A landscape with many valleys, sampled at points; each row gives a point and its height.
From any point a ball rolls to the lowest of the 2 points nearest to it. It stops when none of these is lower. Distance is the straight distance between rows; heights are no part of it.
(965): [131 123 116 113  95 112  97 122 104 131 112 116 102 138 140 120 126 103
 138 141 127 143 138 153 148 111 143 141 119 134 138 102 147 118 128 102
 137 132 135 135 133 114 138 117 126 127 136 136 133 128 151 138 121 118
 153 134 132 139 153 146 133 129 117 116 127 106]  (h 2.44)
(1042): [132 125 134 116 107  79 108 140 144 127 133 125  79 110 134 116 138 102
 148 135 135 127 146 126 104 142 136 120 145 140 137 117 120 127 112 127
 161 133 128 144 124 143  94 113 142 124 138 139 150 141 174 152 123 128
 146 115 144 139 141 123 129 120  99 132 130 122]  (h 2.59)
(622): [153 125 159 173 115 143 139 180 104 145 172 154 147 125 132  95 145 142
 101  81 117 106 128  92 135 202  88 132 108 117 109 161 129 140 147 119
 120 166 136 119 112 126 100 142 133 154 107 115  90 107 133 129 146  78
 105 137  94 123 101 123  91  97 169 139 133 116]  (h 5.79)
(410): [147 126 141 142 158 187 141 130 108 158 124  69 150 132 137 114 116 195
 101 116  94 122 104 140 102 123  80 126 122 177 154 157 121 148 113  68
  96  76 121 114 128 120 152 173 147 141 121  97  85  95 101 137 124  82
 112 136 130 139 129 143 130 142 126 120 151 115]  (h 4.77)
(873): [124 153 186 162 119 116 129 169 149 141 165  99 117  79 124 140  98 197
  97 133 125 123 133 171  88 132 154 119 177 124 125 121  70 170 163  97
 160 105 117 182 127 183 117 111 146 117 113 111  70 125 120 136 118 164
 157 139 149 121 129 126 159 165  78 183 144 149]  (h 8.00)
(909): [132 140 170 159 149  97 103 131  78 157 148  94 116 104 138 109  98 187
 106 107 140 133 135  90 136 125 135 125 145 126 152 116 104 143 105  63
 161  90 112 111 138 122 136 145 157 160 138 131 118 104 123 118 113  92
 134 133 145 136 127 140 129 160 114 121 123 137]  (h 3.41)
(917): [105 129 114 101 122 137 170 151 123 101 140 142 172 129 130 147 142 104
 147 122 103 113 128 122  96 120 128  74  84 151  90 107 145 105 109 179
 115  85 130 109 115  98 205 129  86 102 166 142 144 200 198 104 128  87
 122 102 142 162 158 115 142  76 135 118 169 145]  (h 4.94)
(461): [123 141 138  77 127 126  94 141 148 117 118 149 155 134 110  96 154 168
 196 135 144 114 117 128  81 126 124 134 138 211 149 142 118 119 104 200
 156 134 118 140 110 133  91 128 129  95  93 132 156 181 161 171 108  91
 108 105 121 123 136 141 142  87 132 150 164 146]  (h 5.30)
(577): [142  90 155 117 167 109 126 125 119 162 144 141 102 171 135 114 162 118
 144 108 133 108 116  68  68 167 125 160 119 133 152 133 142 174 117 176
 141 111 158 144 112 123  65 123 126 133 154 157 138 103 166 135 154 146
 109 120 123 125 112 117 112 130 144 150 155 142]  (h 4.67)
(544): [151 125 141 156 114 112 142 151 117 132 163 158 120 129 132  86 158 112
 126  98 129 120 125  99 137 191 129 128 120 127 114 184 133 126 136 155
 116 163 155 125 109 131  96 120 145 140 127 127 140 108 119 145 148 118
 111 127 109 127 123 125 101  97 168 155 115 137]  (h 6.07)
(493): [149 129 117 136 127 118 125 149 113 142 163 180 130 129 132  74 154 115
 132  79 147 122 136  88 169 197 154 138 101  91 103 165 142 124 151 143
 141 163 149 128 130 105  93 145 127 177 133 130 150 102 107 127 142 118
  88 126 108 118  90 135 101 119 178 123  86 129]  (h 6.30)
(1005): [125 154  83 106 112 153 129  99 113 121 144 182 128 139 130 109 143 111
 130 132 137 114 130 143 201 113 151 168 118 114 129  93 166 119 160 147
 101 187 126 120 128 110 100 128  61 172 120 125 109 129 119 108 118 171
 101 148 106 144 111 169 157 124 143 110 119  94]  (h 2.77)
(680): [124 131 173 114 175 108 117 103  85 159 145 113 129 134 126 113 100 163
 111  98 142 117 113  83 115 132 123 132 109 122 157 107 111 149 113  92
 161  64 128 119 123 104 148 131 132 143 162 133  97 134 148  97 117  72
 119 147 157 147 109 132 105 145 130 114 141 112]  (h 3.15)
(475): [114 118 108 139 131 185 155 116 118  96  84 107 184  92  86 142  89 174
  92 161 120 115 114 163 136  99 129 112 144 139 113 173 145 107 125  66
 124 131 129  99 175 115 179 145 175 124 105  94 181 116  56 139 137 168
 115 125 110  97 171 110 166 155 117 155 102 125]  (h 3.39)
(962): [152  99 115 100  69 137  97 107 134 177 150 138  96 151 134 137 142 131
 140 139 121 100 123 152 119 132 126 160 134 127 171  71 155 120 150 108
 129 158 137 125 139 154  97 130 107 183  95 112 113 127 181 145 110 195
 123 132 125 140  87 146 164 113 113 115  92  50]  (h 1.49)
(453): [117 102  98 169 107 190 148 109 117  95  78 106 187 134  80 159 104 144
 105 166 103 108 144 171 141  94 101 107 147 156  96 161 158  81 102  86
  89 142 125  98 183 136 168 112 155 116 119 104 187 111  88 150 148 208
 138 127 112  88 174 105 142 137 131 147 106 117]  (h 2.78)
(667): [131 114 151 148 132  98  79 123  80 175 108  71 116 115 150 135  87 144
 116  97 140 122 131 117 147 115 134 126 139 113 159 109 116 140  89  43
 174 100 136 118 161 137 123 128 184 158 134 138 145  67 112 122 123 120
 142 128 153 106 119 122  98 162 111 138 132 109]  (h 3.62)
(483): [169 112 146 136 155 122 116 126 120 170 143 112 115 142 134 118 129 148
 134 117 104 138 108  76  78 158 116 140 127 144 156 149 124 162 129 142
 125 116 137 112 126 133  71 130 166 149 113 131 149  97 140 162 128 152
 130 117 128 126 113 121 115 135 129 141 138 135]  (h 4.51)
(261): [145 128  84 102  68 169  93 138 111 154 137 116 127 150 116 147 126 155
 138 135 111 120 131 191 125 141 123 160 123 129 157  89 152 111 146  83
 137 134 127 117 149 133 127 127 131 152 104  85 110 119 143 162 109 138
 147 136 106 126 128 180 158 110 116 133 129  52]  (h 1.20)
(189): [123  99 144 140 132  73 153 102 109 170 151 149 125 137 156 136 149  78
 125 104 143 124 121  61 149 158 128 104  95  94 102 136 131 121 101 131
 127 128 147 119 113  94 132 141 131 163 161 156 139 149 166 111 158 105
  94 124 125 117  66  94 106 110 158 106 123 127]  (h 3.19)
(1097): [135 135 154 123 154  87 109 114  94 132 137 114 118 122 132 126 119 110
 112 105 143 141 133  97 134 151 123 129 113 119 143 145 133 119 102 100
 169  89 134 117 132 103 146 119 120 146 150 146 107 137 132  90 120  53
 117 151 139 123 129 135  88 137 140 120 112 136]  (h 2.85)
(1078): [148 133 120 121 116 129 133 159 136 107 122 127 120 140 120 117 145 116
 147 134 118 150 151 141  97 134 120 116 143 165 119 166 142 118 109 159
 106 146 125 128 128 132  83 103 142  99 114 133 160 130 133 168 125 147
 121 104 117 131 152 136 131 108 141 129 136 138]  (h 7.71)
(201): [113 127 112 104 119  87 102 100 120 106 101 119 120 116 151 150 110 115
 146 114 166 133 118 172 147  94 155 131 123 111 136  71 127 107 141 122
 197 119 135 182 125 114 173 119 102 119 163 145 120 160 147  81 116 108
 160 142 157 125 141 134 116 159  96 117 142 110]  (h 1.70)
(237): [119 139 116 152 126  86 149 148 191  93 126 139 132  88 129 117 139  92
 133 131 131 160 152 105 114 136 154  89 155 139  80 178 106 129 119 186
 136 157 118 150 113 155 105 109 141 113 125 154 173 136 141 145 140 141
 128 111 142 117 137 102 137 134 137 134 121 174]  (h 7.43)
(319): [125 135 120 146 162 185 172 102 121 137  80 108 153 124 134 155 119 145
  90 134 120 144 112 122 171  88  95 147 116 125 124 144 135 107 114  83
 101 126  99  99 134 103 170 172 116 170 122 107 128  97  78  96 123 118
 100 137 124 125 129 129 117 154 151  82 112 123]  (h 3.01)
(1051): [145  74 137 128 146  89 134 105 126 147 138 142 111 152 154 113 167  56
 137 111 137 130 135  49 106 166 132 142  95 115 118 138 136 153 121 179
 130 140 168 143 109 121  65 118 137 121 152 164 141 105 163 131 167 152
 116 114 104 121 103 106  88 123 149 129 126 145]  (h 4.56)
(277): [143 107 127 150 126  60 122 145 133 124 123 163  83 150 141 110 175  47
 125  91 143 125 162  93 113 158 143 133 134 111 112 139 137 131 135 179
 148 149 170 145 116 148  57 103 129 121 163 164 119  97 164 123 155 142
 140 129 128 112 113 104 110 138 143 140 103 137]  (h 4.39)
(1071): [114 127 111 135 133 140 158 109 180  87  93 133 153 101  91 140 114 135
 128 146 131 147 156 114 152 113 164 128 157 136  96 175 151 121 122 207
  70 202 135 121 126 163  95 122 130 114 100 154 167 138 105 165 124 252
 136  99 128 102 146 126 145 135 135 137 104 155]  (h 6.04)
(1032): [105 120 135 146 121 137 143 121 135 115 100  91 126 117 116 155 102 132
 104 171 125 119 126 130 106  92 134  87 135 119 132 131 109 129 111  81
 138  98 122 129 154 150 161 113 194 104 138 113 158 137 108 133 125 157
 123 120 156 107 148  78 143 153  92 137 127 141]  (h 4.20)
(814): [120  95 135  95 120  85 132  96 125 127 141 145  92 145 148 134 148  43
 148 105 152 118 151 131 123 130 124 121 102 129 133  99 151 127 101 162
 142 129 148 172 146 136 140 121  73 103 170 151 107 157 199 101 140 111
 134 121 122 123 108 113 112 104 138 120 124 122]  (h 4.12)
(872): [114 134 127 117 151 140 171 135 129 116 154 135 150 134 110 133 136 107
 130 123 107 126 106 128 105 118  99 111 110 146 119 128 131 137 124 150
 110  88 115 123 115  96 173 131  97  90 143 140 112 181 144 104 120  72
 122 127 127 163 142 109 138  87 134 112 145 139]  (h 4.69)
(342): [ 98 118 107  85 135 153 134  98 114 101 125 156 110 163 129 124 145  90
 144 125 133 126 114 143 142 119 126 168 102 131 140  96 151 121 135 149
 152 143 139 150 142  92 140 128  68 120 142 135  88 137 120  98 115 101
 123 138  90 122 134 170 125 121 134 129 120 110]  (h 3.33)
(143): [128 117 140 155  96  90 137 110 161 150 141 124 110 120 127 129 133 105
 139 132 131 122 142 105 129 150 111  89 136 125 124 126 103 127 111 131
 145 142 117 121 116 133  91 113 157 147 120 136 192 130 157 153 135 159
 132 124 146 148 100 105 122 123 112 120 107 124]  (h 2.72)
(84): [101 127  50  83 103 151 137 110 109 111 131 165 147 149 125 103 142 110
 149 137 142 123 120 146 193 113 144 181 121 129 145 100 173 122 141 151
 134 162 130 143 138  98 139 128  49 133 125 119 126 144 114 110 105 117
 111 120 110 129 142 182 146 113 124 109 124  86]  (h 3.07)
(976): [106 164 148 139 148 173 168 141 147 136 170 114 137 118 104 110 111 182
 137 166  76 126 128  96  79 130 119  93 149 144 109 126  79 163 132 161
  94  83 108 115  89 145 157 132 140 106 112  95 102 158  94 144 122 110
 137 126 135 157 123  93 164 133 106 123 161 154]  (h 8.24)
(35): [114 121 109 100  93  87 103 143 117 101  82  93 130 104 152 166 112 104
 145 141 156 133 148 191 114  81 155  81 120 120 109  80 116  99 118 114
 174 113 128 177 143 144 169 118 160  80 142 137 146 162 149 118 112 143
 155  96 181 123 190 105 135 145  77 140 144 125]  (h 2.06)
(44): [143 124  98  93  82 147  80 129 120 165 138 121 102 171 136 137 142 163
 155 150 126 114 117 161  99 140 141 178 126 137 176  55 145 133 153 125
 147 137 142 145 134 132  97 128 111 144 114 116  75 122 178 148 125 156
 150 132 129 120 121 160 147 114 114 131 134  60]  (h 1.37)
(905): [123 138 123 126 138 117 105 140 139  88 133 133  89 151 145 134 135  99
 137 119 131 120 132 166 117 107 125 139 138 141 147  71 140 131 142 156
 155 118 125 168 136 153 152 116  99  82 162 150  85 153 153 119 114  86
 159 145 125 121 138 138 126 121 115 147 144 130]  (h 3.89)
(144): [132 105 131 142 128 107  97 106  73 154  77  96 139 136 142 133 108 126
 114 111 137 130 142 126 141 125 111 106 109 111 136 129 132 107  85  42
 155  93 122  97 152 100 155 130 187 156 132 128 178  98 120 123 133 117
 117 119 144 114 145 111  99 146 123 107 109 128]  (h 3.84)
(274): [124 146  99 120 159 162 144 124 108 128  79 100 158 123 104 130 121 134
  89 116 129 149 121 130 160 107 109 127 117 124 125 157 136 107 117  79
 123 112 112 123 127  87 199 156 122 147 126 110 130 103  87  76 151  58
 100 136 108 122 153 144 107 140 151 107 111 151]  (h 2.76)
(238): [127 108 145 130 149 104 141  97 105 155 162 141 111 160 146 104 136 115
 123 111 135 112  98  57 142 138 134 155  89 102 129 128 127 129 129 131
 119 132 135 130 125  82 131 144 100 164 154 143 112 139 139 106 147 117
  99 140 120 152  75 124 107 116 137  83 139 113]  (h 3.52)
(296): [130 162 123 113 123 177 141 119 119 145 106 118 142 117 107 146  97 141
 109 140 121 124  99 145 185  88 110 153 126 113 141 102 128 104 153  84
 113 112 112 103 134 100 168 148 102 169 111  99 106 112 107  84 102 109
 112 134 106 153 130 162 124 133 129  87 105  99]  (h 2.33)
(791): [136 151 137 118 136 113 120 144 139  84 143 155  96 126 125 127 120 124
 127 121 140 129 119 161 163 129 109 147 148 116 156  94 125 122 152 125
 172 133 128 149 126 139 161 113  93 115 134 130  76 114 124  85 125  78
 160 158  95 115 160 164 112 134 141 147 123 124]  (h 3.76)
(381): [138 155 136 127 136 127 138 155 149 101 130 115 124 104 107 114 129 164
 132 146 125 134 153 140  92 139 132 122 167 135 117 173 122 140 144 130
 133 130 132 142 127 154  91 108 157 101 114 113 139 118 107 165 127 130
 137 128 112 122 160 132 127 127 130 144 139 173]  (h 7.81)
(273): [110 110 124 100 130 100 120 113 145 119  57 122 133 128 119 117 145 150
 154 153 160 153 155 111 101 107 150 116 122 130 154 171 113 138  92 181
  98 150 140 125 102 146  68 102 150  96 105 156 183 121 123 184 116 218
 101  92 155 104 127 125 139 160  95 109 137 146]  (h 5.64)
(132): [133 124 115 128 124 141 147 164 164  68 128 146 124 133 112 120 156  89
 147 114 123 159 172 133  94 139 132 106 153 148  91 175 145 126 113 220
  84 160 145 115 115 153  97  91 122  68 135 149 151 143 150 143 133 136
 136 112 118 121 151 121 126 103 158 130 140 172]  (h 7.61)
(77): [114 128 150 170 158 106 129 129 148 115 100 101  94 141 150 160 125  84
  78 108 130 157 166 131 132 119 149 117 135  98 129 152 106 147 128 129
 140 124 151 161 131 152 126 114 166 110 170 137 120  89  94 107 154 121
 138 153 138  73 123  89 109 167 134 142 144 188]  (h 1.88)
(530): [112 129 100 135 130  94 135 166 180  50 110 143 124 113 123 131 154  89
 141 127 152 153 168 150 112 116 158 106 167 140 112 142 134 116 117 189
 122 152 143 155 127 159  94  93 120  86 134 157 155 160 149 138 130 151
 147 108 153 123 159 127 137 129 134 148 112 163]  (h 7.52)
(767): [107 117 114 108 176 178 133 102 158 121  88 165 113 164 105  96 145 162
 138 135 142 119 110  99 121 124 160 171 140 114 133 164 132 178 145 207
  93 146 131 143  86 139  82 128 114 133 120 137 141 107  49 153 126 168
 127 114 127 121 129 145 132 150 104 152 147 142]  (h 3.16)
(168): [155 166 131 103 118 135 110 129 124 138 139 137 119 122 120 141 108 159
 113 141 131 112 108 155 179 110 123 155 154 117 164  84 130 129 164  91
 130 128 115 119 121 128 149 137  76 161 117 117  83 105 127  98  99 130
 144 159 119 139 118 178 111 141 128 108 103  88]  (h 1.98)
(635): [126 176 138 152 125 117 184 165 164  99 180 162 141  82 111 110 142 123
 115 129 123 137 142 108 122 147 149 102 145 119  84 167 108 132 147 172
 120 159 102 107 119 157 136 108 124 104 117 126 122 151 106 126 157 105
 138 124 115 135 111 111 132 114 154 138 125 172]  (h 7.18)
(879): [127 108 121 116 132  94 130  96  87 163 119 128 163 135 146 125 131  89
 143 120 141 127 114  81 138 154 133 126  71 112  95 149 146  85  95 116
 129 115 137 106 126  69 140 158 132 156 161 139 173 155 156 115 147 103
  66 115 124 122 126 102  94 101 160 119 122 134]  (h 3.56)
(540): [134 133 132 136 146 143 133 117 146 130 125 155 104 159 125  92 140 133
 115 122 127 133 121 104 134 150 145 159 140 108 123 159 143 173 164 180
 108 160 137 124  92 141  79 117 134 149 121 152 129  94  90 146 129 167
 140 148 123 121 127 138 113 131 129 130 126 164]  (h 2.73)
(551): [140 130 138 137 170 182 167 114 140 134 145 139 148 125 113 104 142 155
 111 127 107 120  96  87 137 124 117 148 121 125  99 145  91 150 131 160
  58 142 115 136  77  94 162 172 113 153 122 127 122 139  68 140 129 146
 116 130 138 161  90 107 134 130 116 114 162 145]  (h 4.04)
(878): [160 125 111 145  57 126  95 123 103 146 156 176 145 106 124 123 144 133
 145 105 120 100 140 154 188 163 109 137 114 128 133 101 138 100 123  86
 142 170 118 107 155 109 116 155 104 198  94 103 117 119 136 115 100 115
 110 146  91 133 102 133 140 115 141 110  95  95]  (h 1.92)
(74): [131 118 138 138 146 132 143 114 119 151 139 127 116 134 139 127 127 110
  94 121 127 137 115  97 155 116 101 136 122 117 126 110 127 128 135 119
 108 125 118  99 113 101 139 132 112 162 140 130 106 134 121 114 122  99
 119 147 126 139  91 134 113 136 142  90 129 119]  (h 3.79)
(224): [141 112  99 106  93 184  99 134  97 178 119  73 132 163 134 167 110 145
 136 137 108 124 114 164 137 104 106 156 121 148 164  92 150  99 119  75
 120 118 131 122 165 137 128 139 156 127 100  92 112  80 159 152 122 134
 138 123 114 114 123 168 133 129 131 146 140  76]  (h 1.43)
(969): [165 140 154 152 142 159 137 164 100 143 167 131 152 117 142  96 130 180
 103  91 113 107 115 114 149 182  97 140 123 143 116 169 123 164 143  95
 114 125 135 133 133 119 110 160 128 174  93 117  94 104 107 132 113  75
 108 156 113 133 118 165 122 134 152 127 129 111]  (h 5.44)
(351): [121 134 156 154 152  88 127 129 125 134 113  95 119 134 142 160 126  91
 106  98 145 158 150 122 125 125 133 114 122 117 120 164 125 121 111  91
 160  94 148 143 130 138 154 110 148 123 152 153 129 116 133  97 145  73
 124 143 134  98 145 101  91 149 147 131 121 173]  (h 2.42)
(746): [128 121 107 106 107 105 123 151 107 100 139 126 157 127 134 131 146  98
 175 137 121 134 133 140  94 140 138 105 112 168 101 129 149  92  98 173
 133 112 141 131 128 118 155 127 105  92 152 145 156 190 182 127 114  97
 126 100 120 145 177 107 130  72 138 134 160 141]  (h 5.10)
(983): [146 158 145 119 108 150 123 137 151 123 154 161 107 128 111 155 125 122
 105 157 122 106 118 154 172 113 121 153 131 117 130  81 132 136 171 142
 100 165 114 114 130 143 131 121  47 154 111 128  58 121 142 111 101 146
 141 164 127 145  98 175 134 119 133 115 103  82]  (h 2.19)
(1000): [ 95 141  99  86 121  81 104  92 115 112  96 143 123 111 148 114 140 127
 162 139 179 129 127 143 136 104 168 131 120 106 132  70 115 117 130 106
 179 108 132 158 118 108 164 121 112 108 172 151 144 187 162 102  96 147
 131 115 188 155 145 126 139 135  92  88 121 100]  (h 1.83)
(350): [116 110 156 150 137  81 127 105 108 155 147 117 100 125 144 117 139  86
 127 109 131 136 125  58 108 152 120  78 110 106 117 119 116 139 106 130
 144 107 130 122 110 122 120 127 168 145 154 154 153 137 156 129 146 140
 123 121 144 144 102 102 106 130 125 120 122 139]  (h 2.91)
(925): [136  94 145 134 102 170  92 113 121 171 121  85 109 181 150 186 111  97
 130 157 101 143 117 142 116 115  91 142 100 147 159  71 146 117 132  99
  92 112 145 115 165 137 109 142 139 123 121 115  97 101 165 151 134 153
 150 133 123 124  96 134 132 122 150 133 129 103]  (h 1.67)
(871): [129 115 126 154 137 100 122 102  86 160 101 116 133 134 139 121 135  92
 136 111 149 135 125  92 132 151 131 129  99  96 109 157 137 108 100  84
 136 124 140  95 134  96 119 138 179 158 150 136 191 117 126 131 141 127
 102 115 144 116 135 109  93 138 148 122  84 142]  (h 3.87)
(660): [144 103 151 150 121 148 133 116 125 154 127 108 137 140 129 123 123 144
 118 135 113 121 118 117 124 144  97 138 134 122 121 131 124 135 126 100
 105 134 131 106 132 126  86 134 162 156 113 111 147  95  97 162 122 179
 134 127 115 135 116 129 125 123 129 133 128 113]  (h 4.31)
(629): [ 92 164 107 103 180 151 116 115 120 119 106 143 159 113 120 141 115 143
 100 118 143 147 113 146 161 116 149 150 139 107 131 155 137 121 139  98
 169 101 129 134 136  98 176 143 114 134 127 135 128 121  85  69 139  60
 121 142 113 110 157 140 113 144 144 124 109 151]  (h 1.85)
(671): [119 120 107 116 143 121 123 105 166 113  60 128 123 131 101 128 126 140
 128 144 146 152 144 114 124 106 171 134 154 108 120 177 134 138 133 192
  92 167 144 125 103 156  80 120 133 109 117 155 168  99  91 155 136 238
 135 106 133 116 132 142 143 156 103 138 107 154]  (h 5.84)
(844): [150 127 108 146  88 113 114 139 123 141 166 185 144  95 154  69 130 121
 150  81 145 110 132 127 190 170 140 127  85 115 114 158 141  97 143 111
 138 181 125 120 118  97 124 156 122 193 118 123 156 140 114 101 121 112
  87 117 102 139 100 122 108 124 175 137  94 121]  (h 6.53)
(466): [120 135 137 132 150 167 119 122 112 169 127  78 143 127 124 160  79 198
 115 143 109 122 109 136 105 109  95 105 137 141 172 100 119 126 132  66
 108  70 118  99 142 133 164 158 148 117 107  96  89 105 125 139 107 107
 135 129 146 146 106 128 146 141 113 120 142 102]  (h 4.50)
(694): [ 94  97 136 107 147 100 105 116 115 119 123 137  83 161 140 113 151  75
 158 126 139 109 125 117 101 128 140 136  99 135 138  89 133 148 119 160
 149  99 141 192 126 116 141 121 111  95 178 154 103 161 154 108 126 101
 129 125 142 125 134 121 109 117 113 140 138 132]  (h 4.00)
(169): [136 166 168 153 145 139 133 156 140 118 143  99 127  98 110 130  98 200
 112 139 112 117 137 148  94 144 139 129 174 121 130 152 105 152 140  87
 135 122 121 145 135 168 110 107 161 118 124 105 107 114  91 153 142 147
 154 143 123 115 139 126 152 141 106 179 138 157]  (h 7.91)
(472): [133 141 112 116 116 145 127 131 142  93 145 162 113 147 123 139 148  78
 135 118 133 122 113 154 175 114 109 159 135 114 128 113 150 132 152 154
 135 161 135 152 142 138 147  90  63 116 129 123  71 111 133  84 121  84
 153 157  82 109 137 171 104 119 165 128 103 109]  (h 3.58)
(1058): [131 146 173 144 149 162 160 135 135 131 140 101 149  95  90 102 127 211
 119 159  90 128 106  84  92 138 111 102 162 149 114 164  67 160 126 126
  93  99 112 126 100 134 144 145 170 129 119  98 119 128  68 175 109 123
 127 127 137 127 116  90 143 162 109 147 146 155]  (h 8.35)
(450): [126 135 111 130  81 101  99 138 108 109 144 161 122 105 120 113 132 105
 141 124 126 137 138 159 159 163 123 141 142 135 125 115 132  91 127  88
 147 159 117 109 143 126 114 142 115 153 128 101 134 135 139 126 128 120
 140 142 106 133 142 134 147 106 131 130 110 104]  (h 2.21)
(21): [111  96 113 147 100 199 134 104 120 123  68  80 160 159 112 185 100 123
 108 172 101 126 143 173 123  93 106 104 141 150 119 126 156  90  96  77
  89 121 126  94 179 145 159 117 172  75 134 107 153  97 119 155 145 182
 131 115 139 111 159 123 147 120 129 142 127 115]  (h 2.35)
(902): [107 109 127  64 130 124  99 103 136 131  64 117 147 156 132 126 156 158
 185 172 170 141 129 139  72 100 145 131  93 160 175 137 129 137  99 176
 106 118 135 118 112 142  50 105 146  85  83 146 179 134 145 168 109 183
 109  80 158 114 136 137 138 139  97 123 160 109]  (h 5.48)
(98): [116  73 100 116 107 198 115 100 119 142  75  76 126 182 141 194  98 103
 122 164 102 140 145 166 104  83 130 135 106 143 141  93 159 111 113 131
  59 120 125 111 168 150 129  96 157  81 136 120 131 104 126 161 151 201
 142 115 136 106 132 127 144 130 128 147 154 116]  (h 2.02)
(556): [145 116 134 151 146 161 137 150  98 162 145  83 159 114 147  86 132 186
 121  95 104 115  95 110 122 152 107 133 110 163 138 176 119 158 133  92
 120 108 124 106 114 108 119 171 164 165 115  99 124 108  91 152 129 101
 101 135 107 127 128 139 116 123 117 121 149 123]  (h 5.09)
(83): [141 140 147 157 142  95 158 166 179 105 168 145 122  89 118 108 152 113
 142 122 134 134 147 102 100 172 139  90 156 112  85 193 112 145 135 180
 125 154 124 132 102 160  99 111 159  92 112 141 135 120 120 149 155  93
 135 129 115 119 132 105 104 132 168 157 115 176]  (h 7.32)
(788): [161 122 120 140  59 110  81 114 133 156 152 147 123 135 117 153 136 104
 145 116 124 117 136 151 160 147 111 139 137 117 152  69 136  91 116  94
 142 157 122 125 144 145 103 132 110 184 111 104 122 113 164 117 114 154
 137 169 118 130  83 125 148 127 129 130  82  61]  (h 1.66)
(120): [124 167 127 159 107 133 190 168 169 109 180 186 150  76 141 103 119 158
 124 102 134 106 132 106 173 145 116  98 124 110  81 164 107 126 167 173
  99 163 103  85 112 112 154 155 113 137 102 125 123 147 105 140 141 124
 138  94 123 147 111 110 128 100 151 145 133 157]  (h 6.97)
(232): [103 190 158 158 128  98 140 163 170 120 183 119 110  71 128 146 105 178
  99 157 121 120 133 147 108 133 129  99 173 126 138 106  84 186 168 123
 163  79  99 150 105 169 121 117 121 133 104 106  82 150 129 111 127 139
 162 147 157 144 108 141 174 136  61 142 118 135]  (h 8.06)
(749): [140 140 114  92 120 104 112 165 139 103 134 124 149 116 112 109 132 135
 186 147 120 136 139 139  79 116 125 120 142 181 130 135 122 107 100 164
 151 113 113 137 116 128 127 109 126  75 116 132 152 180 171 163 107 106
 142 105 124 157 182 130 143  87 109 129 147 137]  (h 5.20)
(430): [134 134 138 101 186 177 150 110 149 124 128 164 136 160 112  92 134 175
 139 127 129 128  78  93 125 135 149 166 118 121 114 144 113 175 164 200
  94 136 126 148  90 104 111 155 107 149 121 137 137 129  62 133 129 147
 111 114 128 170 104 141 127 135 111 123 167 143]  (h 3.59)
(75): [127 154 116 116 173  97 123 161 146 120 122 141 167  95 146 144 113 128
  90 138 142 158 124 191 169 110 166 141 140  97 110 158 119 102 137  98
 190 111 126 133 152 112 190 128 115 104 134 119 126 142 117  72 139  65
 135 147 110 102 155 134 138 161 153 127  99 170]  (h 2.58)
(226): [147 141 124 136  86 151 144 124 140 116 174 192 138 132 138 143 140 104
 108 129 131 100 112 135 203 106 119 142 124 112 112  97 145 125 168 145
  84 207 120 101 134 123 113 119  59 168 117 111 102 136 135 109 110 159
 112 137 116 160  85 146 136 118 163 100 117  85]  (h 2.47)
(139): [109 147 113 101 160  83 104 131 135  92 113 123 125 109 137 143 104 147
 126 132 150 141 106 176 146  88 173 145 137  96 150 107 120 126 150 110
 191 104 123 178 134 141 176 124 114 102 148 145 110 143  98  82 116  78
 145 138 140 117 145 140 122 159  94 131 154 145]  (h 1.89)
(456): [107 155 114 104 174 175 163  98 124 118 138 138 140 145 106 109 128 126
 121 130 112 130  93 120 122 106 134 134 135 139 124 125 120 130 141 163
  77 121 120 128 109 107 154 145  99 112 130 125 112 160  94 119 121 116
 119 122 138 155 120 112 133 111 110 101 157 136]  (h 4.40)
(359): [130  77 134 116 121 171 100 108 132 151 101  74  94 173 150 212  95  91
 118 149 114 123 134 161 101  84 114 143 110 127 160  57 142 130 135 128
  63 112 118 129 148 150 109 124 140  66 129 126  87  95 149 146 142 187
 141 131 138 121  96 139 132 130 127 150 151 109]  (h 1.82)
(1039): [117 110 146 171 127 151 152 103 136 144 113 120 140 149 120 129 124 122
 111 133  95 140 119 128 132 109  99 131 124 126 119 106 137 115 112  93
  97 143 105 100 134 115 145 142 151 141 123 127 147 123 104 140 130 142
 122 142 134 149 115 111 131 117 128 102 122 120]  (h 4.06)
(323): [126 117 128 169 132 137 150 135 122 106 113 114 159 109  99 143  92 156
 108 161 112 116 126 150 118 111 126  90 150 140 104 163 114 100 100  68
 156  97 120  91 170 141 171 135 180 125  96 104 178 140 100 141 138 146
 131 125 123 113 174  85 162 133 127 128 106 162]  (h 3.91)
(213): [135 117 112  56 116 114  89 136 131 131 105 129 130 133 118  99 146 153
 190 161 155 145 128 128  82 122 130 137 123 196 165 130 130 121 109 166
 140 129 135 126 120 135  65 122 134  97  92 142 188 145 162 180 110 147
 123  93 144 127 143 154 141 105 114 124 164 114]  (h 5.39)
(847): [130 127 133 171 155 127 135 125 146 115 111 138  81 161 143 126 138  99
 110 111 121 136 142 119 111 126 139 141 147 102 120 150 125 167 149 163
 109 137 154 140 108 160  94 108 130 111 152 155 114  90  91 122 151 151
 156 152 124  96 129 119 114 161 115 160 147 166]  (h 2.36)
(363): [115 179 166 143 134 140 144 155 159 114 186 115 114 100 107 134 104 184
 107 164  77 130 133 138  90 135 109  99 158 128 117 118  93 183 148 120
 118  85  96 118 106 158 158 118 131 115 104  90  69 145 121 132 131 102
 151 146 152 154 104 113 173 129 100 113 131 145]  (h 8.14)
(846): [ 99 127  80  97 113  91 101 125 115 103  70 120 130 109 150 142 136 127
 167 141 163 145 137 182 121  92 173 114 141 115 128  81 136 107 127 132
 161 129 124 155 132 129 153 114 117  97 168 147 158 172 153 112 111 172
 134  91 168 145 193 132 149 130  71 122 132 103]  (h 1.94)
(815): [129 147 119 107 133  72  97 149 127 103 110 109 141  91 144 166  99 122
 110 145 136 165 133 171 138 106 149 117 134 107 119 127 117 113 125  84
 201  92 125 151 142 130 189 118 134 100 134 120 127 149 138  79 139  63
 157 147 128 118 181 121 131 144 121 132 126 159]  (h 2.18)
(266): [147 158 129 158 105 120 159 158 138 119 187 186 152  84 146  85 129 156
 140  82 134  98 127 107 178 163 122 116 101 113 116 160 107 117 154 126
 131 162  99  93 129 111 146 174 110 157 110 114 134 142 121 130 135 105
  99 111 114 146  99 119 111  80 162 124 128 122]  (h 6.76)
(1059): [136  92 139 142 103  81 126 133 143 122 137 147  69 145 143 147 159  21
 127  92 152 110 166 109 117 152 107  99 124 110 131  97 127 131 124 146
 135 151 150 163 133 139  97  89  92 108 158 158  99 116 190 106 163 107
 157 140 130 109 113 101 112 132 134 136 117 109]  (h 4.25)
(46): [121 115 143 151 133 179 154 116 141 157 142  95 130 131 125 155 110 158
 118 149  84 131 123 131 101 108  83 109 124 145 138 111 121 123 122 111
  85  94  94  99 127 132 148 156 136 129 106  98 103 130 125 147 119 120
 129 133 140 154 105 119 149 111 125 112 140 125]  (h 4.32)

For each start below, name the point where the ball stops.
(232): (1039)
(671): (77)
(472): (168)
(1058): (1039)
(266): (1039)
(143): (261)
(475): (261)
(1071): (77)
(917): (77)
(144): (77)
(1032): (261)

Call two points neighbours if one is among the 2 nearest of the other. Go from one point of each pair to the other, from neighbour to neighbour, staying as low as possible. Name the highest point that can't be avoided.
(629) / (261): (577)
(77) / (261): (871)
(168) / (201): (319)
(201) / (629): (75)
